Each row is a point on a tangle of strands that fork and nearly touch. The rows are in no order.
Two points are linked if the straight distance between their rows is under 92.9. Some points are linked to none.
q830: [  0 -27  -9  28   6  -5 -29   5 -15 -21  51   6 -12  47  44  18  35   1
 -11  -4 -10  12]
q861: [-17   8  -3  22 -10 -19  51  -8  29  -9 -22 -30 -32  25 -12  11   5  10
  -3 -12 -34  30]
q94: [-21  15  33  42 -41 -21 -13 -10 -21 -29  47 -23 -57  47  32 -43  -3  -3
  16 -21  25  22]
q96: [-16  21  -9  16  41 -49 -29  42  15 -10  27 -96  12   8  32   4  -2 -18
 -16 -10 -53 -19]
q491: [ -2  44 -27 -55  22  -4  37   7  54  22 -66  -2  -2 -54   3   9  -3 -21
 -44  17  -4  -7]
q842: [ 46  50   9 -14 -12  59  29  -6 -12  12  21  39 -20   4 -49   3 -20 -30
  -8  -6   9  57]
q449: [ -8  30 -53 -64  38 -17  -3  -9  21  34 -46   6  21 -64  36  64 -14  -2
 -15  30  31 -33]
q401: [ -7  10 -40 -49  12 -22  10  15  52 -20 -20 -41  -8 -42 -17  48 -43  20
 -74  12  34 -19]
q921: [ -19   41  -28  -40   51  -11  -64   26   35    2    7 -107   10   -6
   -5   -6  -36  -24    5   -7   19  -58]
q533: [  6 -24 -40  -2  -9   1  19  -3  60 -28  -1 -43 -46  -7  -5  56  -9  13
  -5  -7  12 -15]
q427: [-21   9 -43 -38  13 -14   7   8  52 -15  -9 -62 -18  -9 -14  67 -29  12
 -15  -8  29 -38]
q455: [ -9  -3 -30 -26  28   0  -5  10  40   5 -32   1  13  31  18  16  10  27
 -34  39  -2   0]
q930: [  6  -5  23   3  -4  73  17  34 -27   8  38  48   6   9 -25  21  12 -24
   1  29  12  43]
q297: [-26   5 -23  19  21 -31 -27  15  37  15 -20 -70   8  18  40   2  -9  33
  42   8 -25 -45]
q664: [  8  20 -36 -55   7  -7  -9 -41  41   5 -27   0  -8  25  -3  -8   4  11
  15 -12  27 -33]
q563: [-22  14 -45 -24  26 -52 -27   5  46   7 -26 -55  25  24  30   4 -18  42
  -7   4  -8 -31]
q915: [-23 -86  18  14 -52  11  14   1 -17 -17   0  -3  19  17 -11  -1  10  54
  42   3  16 -15]
q250: [-35 -22  -5  40  10 -20   2  28  11 -40  11 -44 -16  -3   0  40 -28   3
  -6 -19 -11   0]
q280: [-17 -40  23  64 -40 -12   3  -5 -12  -8 -32 -80 -37  31  44  -6 -21  27
  62  -3  -2 -39]
q105: [ 24 -10  -8 -44 -24   2   6 -50   3  28  -6  35  15 -59 -35 -24  -2   8
  56 -11  32 -43]
q147: [-14  -3  27  39 -16 -29  11 -31   3  26 -27 -23  -9  30  20 -23   4  48
  63  30 -32 -22]
q14: [  7  54   1  -1  28 -33  18 -13  25  18 -19  17  -9 -48 -18  41 -41  10
 -27  17  -3   3]
q19: [-39  -4  -4  53  15 -29 -16  20  29  -7   0 -79 -25  33  26  26 -15  35
  21  24 -23 -18]
q159: [-35   0  30  51  -8  12  16  16   1  -3  29  21  -6  -7 -33 -46 -17   0
  10  28 -28  24]
q167: [ -3 -15  20  22  -1  29   8  10 -11  11  30   7   2  22  14  -2  50 -20
  43  18 -31   1]
q318: [ 42  40   3  -5  -3 -13  39  20  31  33 -67  -2 -14 -68  38  68   5  -7
 -56  12 -22  16]
q120: [ 50  47  18  -9  18 -36   8  -1  -1   7 -26   7  -8 -27  16  20  -3 -34
 -53 -42 -44  26]
q377: [-11  -1  10 -24  -3  39  20   4 -12 -12  -3  24   0  24 -32  49 -14 -13
 -10 -17  26  10]
q46: [-50 -43   3  59 -15   1  15  18   3 -14 -11 -52 -31  33  19  20  -2  23
  45   8 -10 -12]
q564: [ -8   4  58  46 -36   1  12 -30 -12  18  -7 -23 -32  25  -1 -47 -17  22
  63  20  -5 -13]
q38: [ -6 -62  33  14 -78  34  23  -5 -36 -24  37   0 -18  -8 -33 -13   8   4
  51 -29  31  10]
q901: [ 15  19 -10  47  11 -69   8 -32  -3 -25 -13 -46 -38  27   2  67  -1  22
 -15 -11 -17  26]
q703: [  6  20 -20 -22  60  29 -26  12  31  13 -30  22  16  -5  -9 -26  21 -34
 -58  60  -6  10]
q335: [  5  21   7  32   0 -19 -12   4  38 -41  56 -52 -59  32   5  -2   5  -3
 -31  14  -5  13]
q745: [-46 -18  -8  15  24  15 -34  32  18 -34  10   9   9   1 -29 -30 -34   4
 -39  31  15  -3]
q463: [-24 -31  22  27 -36  20 -25  18  -7 -13  -6 -63 -40  33  62 -59 -25  -9
  43  -7  26 -48]
q394: [-57  -4  49  22 -27  38 -18  14 -26  -2  15 -17 -29  24  21 -88 -22 -26
  32  15  52 -24]
q479: [ 13 -36 -40 -41   3  19  23  19  10  17 -54  35  39 -58  23  12  18  -7
  -9 -18 -22 -29]
q526: [  4 -22 -13  31 -15 -58  -3 -42   2  17 -12   7   0 -42   0   3 -33  66
  42   5   6 -31]
q787: [-20  23 -43 -43  43 -19 -42 -11  45   4 -27 -30  26  37  13 -19   5  23
 -22  31   8 -31]
q285: [ 34 -29   6 -23 -23  -7  15 -18 -25  -1   2  49  38  -1 -26 -35   8  36
  -2 -11  -5  24]
q205: [ 33  20  17 -25  15  27   1   3 -25  37 -44  67  40  -6 -10  17   1   1
 -41  26   8  23]
q789: [ 14   0  43   2  -8   8  38  11 -52  20 -17  46  53   8 -14  34   4  14
  -5   3 -16  42]
q801: [-28  -2  -5 -30  17  17 -10  -2 -16   2 -18  28  36  50  -8 -16  12  -6
 -22  10   9  15]
q341: [ 77  -8  -2   5 -29  22  44 -17 -45  16  23  34  -3   4  -2  26  46  -5
  16 -21 -27  63]
q260: [ 33  22   2  21  16  -2  -2   6  30 -31  45 -19 -51   4  -6  42   4  -9
 -45  19  -7  33]
q867: [ -6  29   9  25  11 -46  37   1  20 -29 -12 -59 -33  20 -15  46 -18   1
 -39  -8 -29  38]
q950: [ 19  25 -21 -37  21  -2 -17  30  41 -32  -4 -20   1 -20  -9 -35  -3 -45
 -82 -26 -14   2]
q943: [-26  10  28  -1  29  29 -21  -7 -27  27   9  20  34 -19 -30  -8  -1 -41
  50  -7  -6 -31]
q697: [ 39 -38  28  12 -41 -28   9 -32 -52   2  22  24  34 -22 -27 -39  15  45
  37 -16  -7  18]
q486: [ 28  29  28 -52 -11  50  21  -3 -65  24   6  40  45   6 -37 -26  29 -47
  14 -29   0  42]
q121: [ 58 -45  12 -24 -28  20  34   1 -54   8  -8  37  40 -36 -11   9  35  -4
  14 -40 -21  27]
q783: [ 14  10  -6 -47 -18  17  10   2 -28  -4 -25  44  24  56  -5 -11   8   7
 -44  -6  20  41]
q209: [ 16 -16 -16  21   8  27   2  11  42 -20  28   2 -38 -28 -11  14  13 -20
   2   7 -22  -8]
q825: [-34   0  20  20  13  14 -67  -7 -21   7   5  -5  21  18   6 -74 -18 -18
  38  16  27 -45]
q657: [ 21  15   9  -6  43 -19 -25 -18 -27  30  -3  46  44   5  21  25  12   3
  -1   6 -24  -9]
q782: [-70   1  -4  -4   1  32 -25  36 -24 -10  44   8 -15  28  27 -75  47 -40
 -17  21  50   9]
q952: [ -1  -5 -32 -35  30  21 -40   7  27 -29  15 -10  -4  41  13  29   6 -16
 -36   3  35 -17]
q490: [-45  -3  34 -23 -21  52  20  34 -73   9  43  29  37   0 -28 -60  42 -45
  20   2  24  43]
q44: [ -6  -3   0  55   6 -35 -33  14  17 -40  52 -61 -36 -11  22 -16  -3 -26
  -2 -37 -29  -4]
q499: [ 14  13   1  28 -31  -7   0 -14  15 -38  41 -23 -70  43  -1 -11  -5   2
  -6 -18  18  34]
q774: [ 33  23  -2 -34 -26  50  49 -21   0  15   4  21 -17  26 -42  18  11  -5
  28  -8   3  33]
q399: [ -8  18  -8  -7  15 -31  44  38  35   5 -63 -31   9 -63  -1  31 -31  -9
 -55 -18 -32   4]
q437: [-28 -21 -11  -7 -29  -3   5 -20  15 -12 -24 -28 -19  17 -17  20 -36  22
  32 -39  32 -37]
q354: [-30 -21 -45  -6  40  -9 -29  31   3  19 -21  -4  52 -30  13  42 -29  19
  18  -1   6 -43]
q253: [  5  -6   0 -10  24 -23 -10  61   7 -34 -18 -29  17  -2  39  36  -4 -17
 -89 -24 -25  17]
q898: [ 19  21 -22 -19  14 -11 -37 -18  43 -12  16 -48 -30   8  17  18   2 -14
  18 -32  12 -50]
q632: [ 44 -39  24   0 -39  24  31  31 -71   0   1  38  31 -10  15  23  37 -24
 -18 -41 -22  49]
q555: [-40  26   2 -32  10 -29  -3 -16   3  -1 -38  12  29  33 -31 -16 -43  18
 -20 -19  23   1]
q110: [-19 -15  48  22  -4  31  22  11 -34  20  30  21  38  16 -15 -21  43   4
  48  44 -31  22]
q933: [ 27  16 -49 -17  14 -76  20 -14  11  20 -44 -27   5 -36  60  60   2  22
 -30 -15 -23  -4]
q913: [  4 -11  24  -7   3  37   4  -8 -22  30  13  43  39  27 -23 -19  37  32
  26  75  -3  19]
q929: [  8  46  22   2  19  22  10  -4   6   0  11  31  -5 -13 -46 -16 -37 -36
 -10  -3  -2  31]
q647: [ -8  38 -35 -57  32 -23 -42 -27  43 -14 -15 -31  -3  -3 -33 -26 -33  -9
 -34  -4  47 -28]
q888: [  3  38 -34 -44  12 -39  49  16  47  16 -59 -29  -3 -94  24  31 -19 -11
 -45  -1 -15  -4]
q942: [-15 -21   5   4 -14   0 -30 -15 -32 -14  18 -13  -2  48  20  39  -9   4
  34 -40  33 -34]
q684: [-46 -22   4  10  -9  30  10  39  -3 -32  17  35   0  30 -33 -16 -27   7
 -39  22  26  33]
q89: [ 28  -7  -1  10 -30   3   7 -18 -15 -11  34   9 -30   5   1 -31  28 -35
  24 -58 -21  29]
q885: [ 26 -60 -43 -11 -22 -19  42   4   1   8 -40  24  17 -60  11  19  22  26
   4 -20 -25 -13]
q373: [ 13  25  18  -4 -14  19  45  -4  -8   2  -7  19 -23  32 -19  53   0 -19
 -10 -24  -5  46]
q281: [ -9  43 -54 -55  27 -46   0 -21  51  26 -24 -35   1 -38  34  41 -15  17
   0  16  20 -40]
q29: [  9  -7  32 -60 -11  40 -26 -43 -37  14   3  16  42  26 -29 -50  44  -4
  49  21  47 -10]
q678: [ 20  29   7 -12   1 -19  58 -24 -12  45 -47  30  10 -43  -8  49  -2   6
  16 -10 -23   9]
q916: [ 54   2 -30   1  12 -46  12   2  36 -18 -22 -15 -21 -41  19  35  12   7
 -64 -10 -32  15]
q41: [-26  -6 -27 -14  44  48 -55   9  16  -8  -7  12  15  -3 -26 -46  16 -46
 -32  42  16   7]
q52: [-28  11   1  -2  49  35 -37  -2  13  17  -2  13  17 -20 -38 -28   5 -40
  21  32   2 -22]
q452: [ 11  -4   2  25  -1  53  -2   1  44  -5  32  21 -36 -21 -34 -24   4  -8
  30  40  -1 -11]
q155: [ 25  50  -4 -39  25   3 -10 -36  -3  32 -18  55  22 -29 -46 -32 -16 -17
  -3   4  12  10]
q894: [ 22  33  19 -21  -6  30   5   4 -40  22  32  38  14  18  -5 -54  45 -52
  10 -12 -22  45]
q218: [ -5 -40  -5 -12  19   8  -5  -8  -7  21  -8  46  55  16  -4 -17  22  43
   4  43  -6 -13]
q484: [ 33  20 -35 -69  -4  19  34  -7  25  33 -73  37   7 -39   7  13  13  -8
 -38  12  15   5]
q266: [-10  -4 -32 -19  18  -4 -52 -16  19  18 -16 -29  14   3  21  11 -22  16
  44  -1  29 -61]
q633: [  4  -9   4  26  -8 -40  49  -8 -26  15 -54  21   8 -30 -14  61 -22  32
  -7  -8 -16  17]
q9: [-12 -31 -15   4  18  34   0  41  22 -23  -8  26  14 -16  -9   8  -8  -8
 -41  17  -6   2]
q402: [-14 -74  31  45 -66  31  20  -1 -10 -24  12 -24 -36   5  -8 -19  -5  26
  52   3  20 -22]
q376: [-21  15 -17 -12  62   0 -60  44   2 -20  -1 -20  38 -10  -5   0 -17 -38
 -61   8  -5 -15]
q334: [ 20  18  -9  -3  28   2  25  19  23  24 -53  23  11  -7  25  38  14  20
 -45  40 -25   7]
q793: [  5  20 -12 -23  -8 -11 -22 -29  40 -15  -4 -22 -17  55  15 -39  13   0
  -3  -6   7 -18]
q903: [-23 -12 -20  14  -7 -44  16 -32  -4  -2 -31 -35 -17  -5  -6  70 -36  33
  33 -43  19 -22]
q242: [ 50 -46 -19  -2 -27  -8  34 -21 -16   3 -10  25   8 -41  -5  14  37   8
  29 -37 -33   3]
q23: [-53 -24  -8   8 -38  19 -11  30  -9 -28  44   8 -28  39  31 -66  32  -2
  -7  -3  42   9]
q296: [-16 -13  24  55   8  18 -33   4  -9   9  44 -13 -16  28  41  -3  31  -3
  52  30 -13 -26]
q967: [ 14 -25  50  19 -40  -9 -18 -35 -41   5  16  14  21   0 -16 -50   2  20
  55 -13   5 -17]
q501: [ 36  21  19  18  28 -16 -21 -14 -19   8  29  36   9  29  20  25  19  -5
 -15  10 -24  25]
q995: [-67  -8   7 -22  -3  49 -21   0 -32   4  -8  -1  23  36 -23 -81  25 -35
  25  19  47   3]
q951: [-68  -4  17   1 -23  34  19  46 -51   6  50  29   5  23   9 -57  46 -31
  -1   7  38  31]
q104: [ 22 -26  -4  14  10  64  13  38   3  -5  15  48  -5 -11  -7  32  20 -14
 -33  34  -5  26]
q671: [ 16   2   8  24  -3  -3  18 -45   5  21   0  -4 -21  16   1  72  15  16
  53   8   1 -15]
q570: [  5  12 -32 -36  19 -66 -21  18  28 -28  -3 -59  14   6  10  -7 -18   8
 -65 -28 -22 -20]
q129: [ 17   8  32  44 -34 -46 -24 -48 -33 -13  19 -25 -47  49  28 -38   2  12
  36 -33   1   3]
q183: [-52  29  15 -31   6  35 -15 -18 -25  15 -23  13  24  19 -58 -63  -1 -41
  20  -2  29   3]
q606: [ -3   1 -44 -31  17 -53 -25  17  57 -19  -2 -64   6 -41  -6 -30 -31  19
 -32 -19  -1 -41]
q39: [ 25  28  40   4   8  16   8  15 -54  25 -15  61  40  22 -11   5 -15  -2
 -41  16  -5  54]
q387: [  3   8  44 -22  -7  35  12 -14 -50  16  14  31  28  -1 -51  -8   8 -35
  45 -21   3   9]
q668: [ 41  29   3 -14 -22  13  21 -30  -6  14  19  29 -11  16 -19 -49  21 -23
  21 -29 -28  30]
q476: [ 23  -3 -26  -9  13 -24 -24 -13  19 -17  10  -2 -13  -8   7  38 -12   2
 -14 -32  13 -26]
q622: [-22  -5 -31  -3   6 -59  25 -10  13  -8 -38 -23   0 -28  -9  69 -57  37
 -23 -20  16  -7]
q742: [-25 -13  50  12  -8  -7 -45 -15 -46   1   7  13  41  -6 -13 -57 -26   6
  45  -7  19 -41]
q751: [ 26 -14 -50 -55  13  28  12  -3  29  17 -42  30  20 -21  19  29  29  -1
 -16  10  10 -31]
q268: [ 27  -6  -4  10  -8  -4   0 -12 -21 -21  33   5 -37  49  29  51  39 -16
  -3 -28  -5  30]
q367: [-17  14  18  20 -20   6 -11  -3  41 -15   9 -19 -38 -20 -23 -95 -25 -22
  20  -7 -19 -15]
q456: [ 50  37 -13 -18  12  -4  39 -10  37  19 -22   8 -35 -41   8  77  11 -10
 -28   3 -15  10]
q542: [  2  10 -37 -26  25 -30  -8  23  55 -19 -16 -12   6 -54 -15 -42 -22  -7
 -61   0 -14 -16]
q137: [ 40  -7  22   8 -33  16  21 -15 -30  12  37  28  24  20 -11 -68  45  30
  28  29 -27  47]
q591: [-38  21  15  -6  -2  20  -6   2   1  -8   4  17  -1   1 -44 -48 -25 -32
   6 -12  10  11]
q613: [-35 -14  -6  21   9  21 -24  33  46 -35  27 -56 -32  11   9 -12 -17   1
   3  32  13 -29]
q145: [-33   8  60  33 -25  37  -3  -2   1  10   0 -24 -38  40  13 -53 -13  -4
  53  43  23 -23]
q863: [ 63 -26 -16  22 -24 -11  12 -37 -38  -7  19  13 -25  15  11  54  52  -1
  23 -24 -17  28]
q926: [-12   0 -37  -6  17   1  24   7  42  18 -20  -6  -7 -70  -3  16  -2 -20
  31  -7 -30 -38]
q534: [ 36  26  18   9  17 -10  -5  42   4 -13 -14  -1  -2 -32  16  33  -7 -38
 -86 -26 -37  22]
q928: [ -6  29 -51 -71  39 -24 -32  -1  56  -6  -7 -61  -1 -43 -25  11 -35   9
 -55  26  51 -36]
q100: [  8 -23  -4  49   4  14 -28   0  26 -17  42 -15 -30 -24   3  -6  -3 -17
  39  -7 -19 -43]
q543: [ -7  -5 -49 -16  10 -44 -18  11  29 -20 -16 -59  11  14  32   6 -11   9
  -1 -46 -26 -25]
q211: [-22   1   6  23  -2 -29  28 -18  11  13 -21 -18  -2  31  12 -10  21  11
  37  -1 -51   4]
q146: [-63 -10  -3 -12  19  31 -19  19  -7   1  -9   5  23  40   5 -49  26 -25
  13  23   2 -14]
q808: [-26 -14  33  -3 -11  -4  38   1 -55   9  -7  11  26  41   0  32  19  -5
  16 -14 -24  25]
q50: [-25  22 -17 -40  19 -36  10  -9   2  15 -59  18  37 -12  -7   1 -36   4
 -28 -28  -1 -16]
q54: [-36 -24  57   2 -21  53  -4  15 -55   3  53  21  22   1 -28 -45  29 -21
  46  28  39   7]
q360: [-50 -26  -4  10 -35  34  -5  25  10 -16  14 -47 -33  42  42 -40  17 -22
  34 -15  18 -31]
q177: [-24 -54  33   2 -66  12  37  -1 -30 -12   9  -1  13  41  -9 -37  26  50
  37  24  21  27]
q108: [-22 -15   5  47  38  12 -53  23   7   0  43 -14   5 -11  23  -5  -4 -14
  38  22 -18 -43]
q585: [ -6  17 -12   0  10   6 -24  14  45 -29  48 -22 -32  20   8 -44  14 -15
 -32  21 -10   9]
q429: [ 34  -1  19  13 -24   5  46   1 -50  20   5  31  28  31  13 -23  46  17
   3  19 -53  68]
q212: [  9  18 -20 -47  12  -9  -8 -44  -6  30 -27  49  30 -59 -32  -7 -20  -7
  22   4  33 -28]
q65: [ 41   3 -38 -22   5 -43  10 -18  16  21 -34  30  11 -47  43  41  -7  36
 -45   2   0  -1]
q18: [ -3 -25  33  40 -53  -8   6 -20 -24  -6 -22 -56 -44  32  59 -67 -23  12
  51 -16   2 -37]
q987: [-63 -18  21  26 -24   7  -3  27  -5 -38  33   0 -20  23 -20 -11 -36   0
 -10  -7  35   7]
q309: [  3  25  40  15  -2  47  11  -8 -25  18  45  41  -3  28 -38   7   2  -6
  28  45   7  35]
q854: [-20  -2 -54 -18  22 -30 -27   3  17  16  -7 -27  16 -41  14  56 -50  28
  39 -11  36 -60]
q314: [-30 -22  19  22 -10  -4  11 -10 -51  -8   8 -10   1  46  19  55  13  -3
  35 -35   0   5]
q769: [ 14  -1  -1   1  -9  16  15  29  19 -40  -1  10 -24  10 -16  46 -33   3
 -83  -4  21  44]
q86: [ 59   3  27  33 -49  19  55   8 -84  13  13  31  28  -1 -20  -7   4  18
 -13  -9 -28  97]
q833: [ 63  23  13 -18  -6 -11  29 -14 -31  53 -40  60  28 -59   9  47   1   2
 -17 -16 -13  22]
q794: [-16  20 -29 -36  19   5 -35 -40  44  24 -27  -7  -1  -8  -9 -15  -6  16
  33  32  40 -54]
q2: [  8  19 -18   5  44   4 -28   9  37  -5  21  15   4   2   2 -22  16  -9
 -30  42 -27   0]
q813: [  27   26    0  -27   28   21  -42   32   10  -25   -4   25    0   -7
    4  -26    0  -48 -101   -7    7   28]
q74: [ -22  -11   30   10  -18   30  -64   -3  -31    0   20   -8   -7   29
   43 -108    7  -13   28   17   46  -35]
q460: [-42  -5   6  50   8 -11 -15  31  -6 -30  62 -24 -26  32  49  -9  27 -16
 -19   1  -4  19]
q839: [ 14   7  -9 -19 -30 -14  26 -62  22  37  -9  12 -16 -47 -12  -9  -9  39
  56  15  21 -34]
q241: [ -7 -27   0   0 -17 -18   9   9 -20 -18  -8  37  34   1  -6 -54  -9  15
 -24 -22 -23  20]
q872: [  1   0 -29  21  38 -37  10  15  43   8  -3 -35  -7 -67  15   4 -10  -9
  14 -12 -63 -27]
q164: [ 23 -14 -37 -13  -3 -32   5 -21  19  -3  -5  30 -10 -42  -1  32 -32  32
 -30  -9  18  -3]
q317: [ 28   2  27  43 -21  34  -1 -20   6  -8  55  24 -42  -8 -26 -31  -1  -1
  34   5   0  12]
q82: [ 24  45  11 -29  22   5  19  16  16  41 -77  19  12 -32  24  62   1  -8
 -52  19   2   6]
q109: [ 33 -13   3 -27   6  51   0  -4 -23   6   3  61  12 -16 -31  49  -3 -12
  -8  -1  44   8]
q123: [ 22  27   6   8 -20 -41  -5 -46   7  -2  11  -9 -28  47   7 -30  12   8
  20 -30 -12  11]
q672: [-16 -22 -29  -7  33  28 -38   0  12   1  -4  31  17 -43 -39  13 -31   4
   1  24  44 -38]
q636: [ 30 -24 -18 -10  10  39 -24 -14  12   1  25  57  -5 -38 -40  23  -6   2
  -1  22  38 -20]
q220: [-17   4  18  47  19  21   0   6  21  -4  37  -6 -29  27  -3  45   8  -2
  15  42 -11  14]
q190: [ 28  14 -33   8  24 -75   1 -17   9 -12 -22 -45 -18  -1  27  88   5  25
 -30 -12 -14   1]
q434: [-28 -38  15  36 -49 -22   0  -2 -27 -23  18 -13 -17  12   3 -59 -11   1
  27 -47  -6   1]
q972: [  4 -18  45   8 -31   4 -14 -17 -46   7  51  33  30  21   0 -76  26  18
  34  16   5  14]
q761: [ 29 -11 -10 -25 -14  38  38  16   9  15 -25  31   7   0   2  11  34 -16
 -14 -11 -30  17]
q849: [-39   7  21  49  -2  -9 -36  33   4 -43  73 -39 -45   1  26 -39  -8 -33
 -13 -15   0  -3]
q267: [  1   8 -29  11  56 -45 -18  45  28   7   3 -65  24 -38  25  25  -8  -9
 -11  -8 -59 -26]
q897: [ 37  63  -2 -37  13   6   3  -8  12   2  -8  18 -15  22 -13  -6   4 -27
 -47 -11 -10  33]
q364: [-52  -9   4  -9  -7   5 -20  -4   9 -12 -21  -4   4  25 -31 -14 -47  16
  13 -10  39 -29]
q24: [ -3   4  32  29  19  -4  22  -7 -10  33   6  42  10  -1 -30  16  -8  22
  26  41 -27   5]
q114: [ -6 -25 -27  33  -8 -59  40  -1 -16 -17 -50 -14  -8 -49  -7  61 -37  21
 -15 -34 -16   9]
q245: [ 79  40  28 -22 -13  29   1   1 -26  56 -48  65  35 -30  19  26  15   1
 -44  -1   1  28]
q374: [ 29 -58 -19   1 -11 -18   1 -13  -9   3  -4  38  35   8  23   2  34  59
  -4  23 -23  -7]
q889: [ 14 -42  37  46 -42  47 -16  -2 -29 -17  75  16 -30  -9   0 -29  15  -2
  50  14  18  -5]
q554: [-23  -5 -42 -36  37  -4   1  28   7  28 -54   3  38 -45  18  78 -30   7
 -17  12  19 -35]
q380: [-22 -34  63  41 -23  43 -13   6 -45   3  49   1   2  -5   7 -27  10 -10
  69  25  23 -24]
q330: [-15  -3 -10  -2  -3 -53   6  -8 -11   6 -35  19  34 -10   1 -17 -25  14
  -6 -44 -34  -1]
q746: [ -1  12  19  49  23  17  31  17  11  13   8  22 -10  -9 -16  34   4  -1
 -10  50 -44  27]
q286: [ 42 -41  37  27 -43   2  41   4 -92  -8  21  25  27 -14 -14   9  35   7
   8 -30 -24  74]
q959: [  0  -2  -5  30  24  -7   6  -4  13   0  10 -17 -23  27  22  74  12   3
  19  11 -25  -9]
q478: [  0 -16  19  36 -14  -5 -14 -36 -15   2   6 -29 -26  20  12  56 -17  23
  60 -17  29 -36]
q593: [-57  11  -6   1  36  -9 -41  50  12 -22  16 -44  24   8  17 -23 -23 -29
 -23 -11 -17 -15]
q274: [ 36 -22  19  50 -38  -6  10 -20 -33  -2  47   7 -21  -6   4 -45  42 -14
  46 -15 -33  29]
q461: [ 11 -16  13  25 -28 -13  19 -33   6  10   4  19 -11 -38 -31  -7 -23  37
  47   5   8 -17]
q222: [ 95  16   9  17 -34  -1  50 -25 -65  34  -1  31  13  -8 -23  20  12  26
   0 -10 -24  79]
q953: [-11   8  -6 -23  42  20 -23  64  -3 -18 -37  -5  32  -1  23  15   1 -43
 -88  -7 -11   6]
q451: [-21 -41  25  13 -53  31   1  -1 -22  -8  27 -24 -26  47  40 -46  36   0
  45   0  21 -14]
q230: [  7 -35 -29  17   0 -45   5 -22  11  18 -13  33  24 -28  14  18   3  65
   5  23 -17 -13]
q734: [-20 -54 -28  14 -21  21 -12  26  21 -42  39  -3 -23  31  24 -36  24   9
 -16   4   9  -4]
q160: [  1  62 -13 -44  41  -5 -24 -34  18   7 -23  15  -5 -12 -40 -19 -27 -33
 -20   0  36  -3]
q236: [ -2  16  51  29 -10  13   1 -36 -20  20  21  30   7  12 -40 -20 -15  28
  49  38   6   4]
q560: [-48   9 -17  12  11 -36 -33  55  19 -25  21 -91   5  18  36 -42 -12 -15
  -7 -30 -26 -19]
q828: [-17   6   9  11  10 -42  34  35  21 -27 -35 -45 -12 -23 -16  35 -40  -2
 -71 -24 -32  24]
q103: [ 49  51  -7 -46  10 -23   2 -15   8   6 -40   8  -2   4  14  31  -3 -19
 -61 -37  -1  15]
q864: [  3  24  -3 -14  -4   1 -44 -12  26 -14  15 -52 -30  29  30 -49  -2 -23
  22 -31  10 -44]
q649: [-19 -29  52   6 -59  15  25  -6 -55   0  40 -16   5  48  25 -28  58  29
  61  10  33  18]
q311: [ 17   3 -29 -19  -1   9  45 -13  39   7 -22   1 -32 -20  -9  55   7  -1
   4 -10   3  -5]
q189: [-41 -50  22  37 -24   3   8  25 -49 -18  38  20  14  21   7 -12  17  10
  14  -1  -1  17]
q744: [ 17  50  -8 -48  14  18 -18  -7   1  -9 -19  32   4  48 -18 -19 -12 -18
 -67   1  36  43]
q747: [ 47  39   9  19  36 -17  -7 -17  22   3  27  11 -27  19   9  53   8   8
 -30  29 -12  24]
q719: [-25   1 -38 -21  26 -13 -39  -2  22 -10  -3  -2  11 -41 -23  20 -56   9
   0  -9  46 -50]

Follow the links from the first point to the second, and from the first to the third. Name the last point that the two ways share.
q164; q268; q564 | q867
q280; q813; q155 | q563
q657; q145; q854 | q793
q402; q542; q155 | q563
q429; q808; q719 | q967
q478; q825; q137 | q967
q94; q744; q222 | q793

A fork is a point with three links. Follow the links from the first point to the second and name the forks in between, in order.
q341; q449 | q867 > q793 > q854
q285; q751 | q967 > q867
q657; q793 | q335
q933; q449 | q793 > q854
q794; q622 | q793 > q867 > q967
q19; q296 | q563
q147; q751 | q867
q668; q449 | q335 > q793 > q854

A fork is a point with three links, a tip a point with one. Leave the first point through the second and follow the links. Name the first fork or tip that comes.
q104; q930 | q967
q242; q885 | q867
q177; q649 | q563
q808; q314 | q987
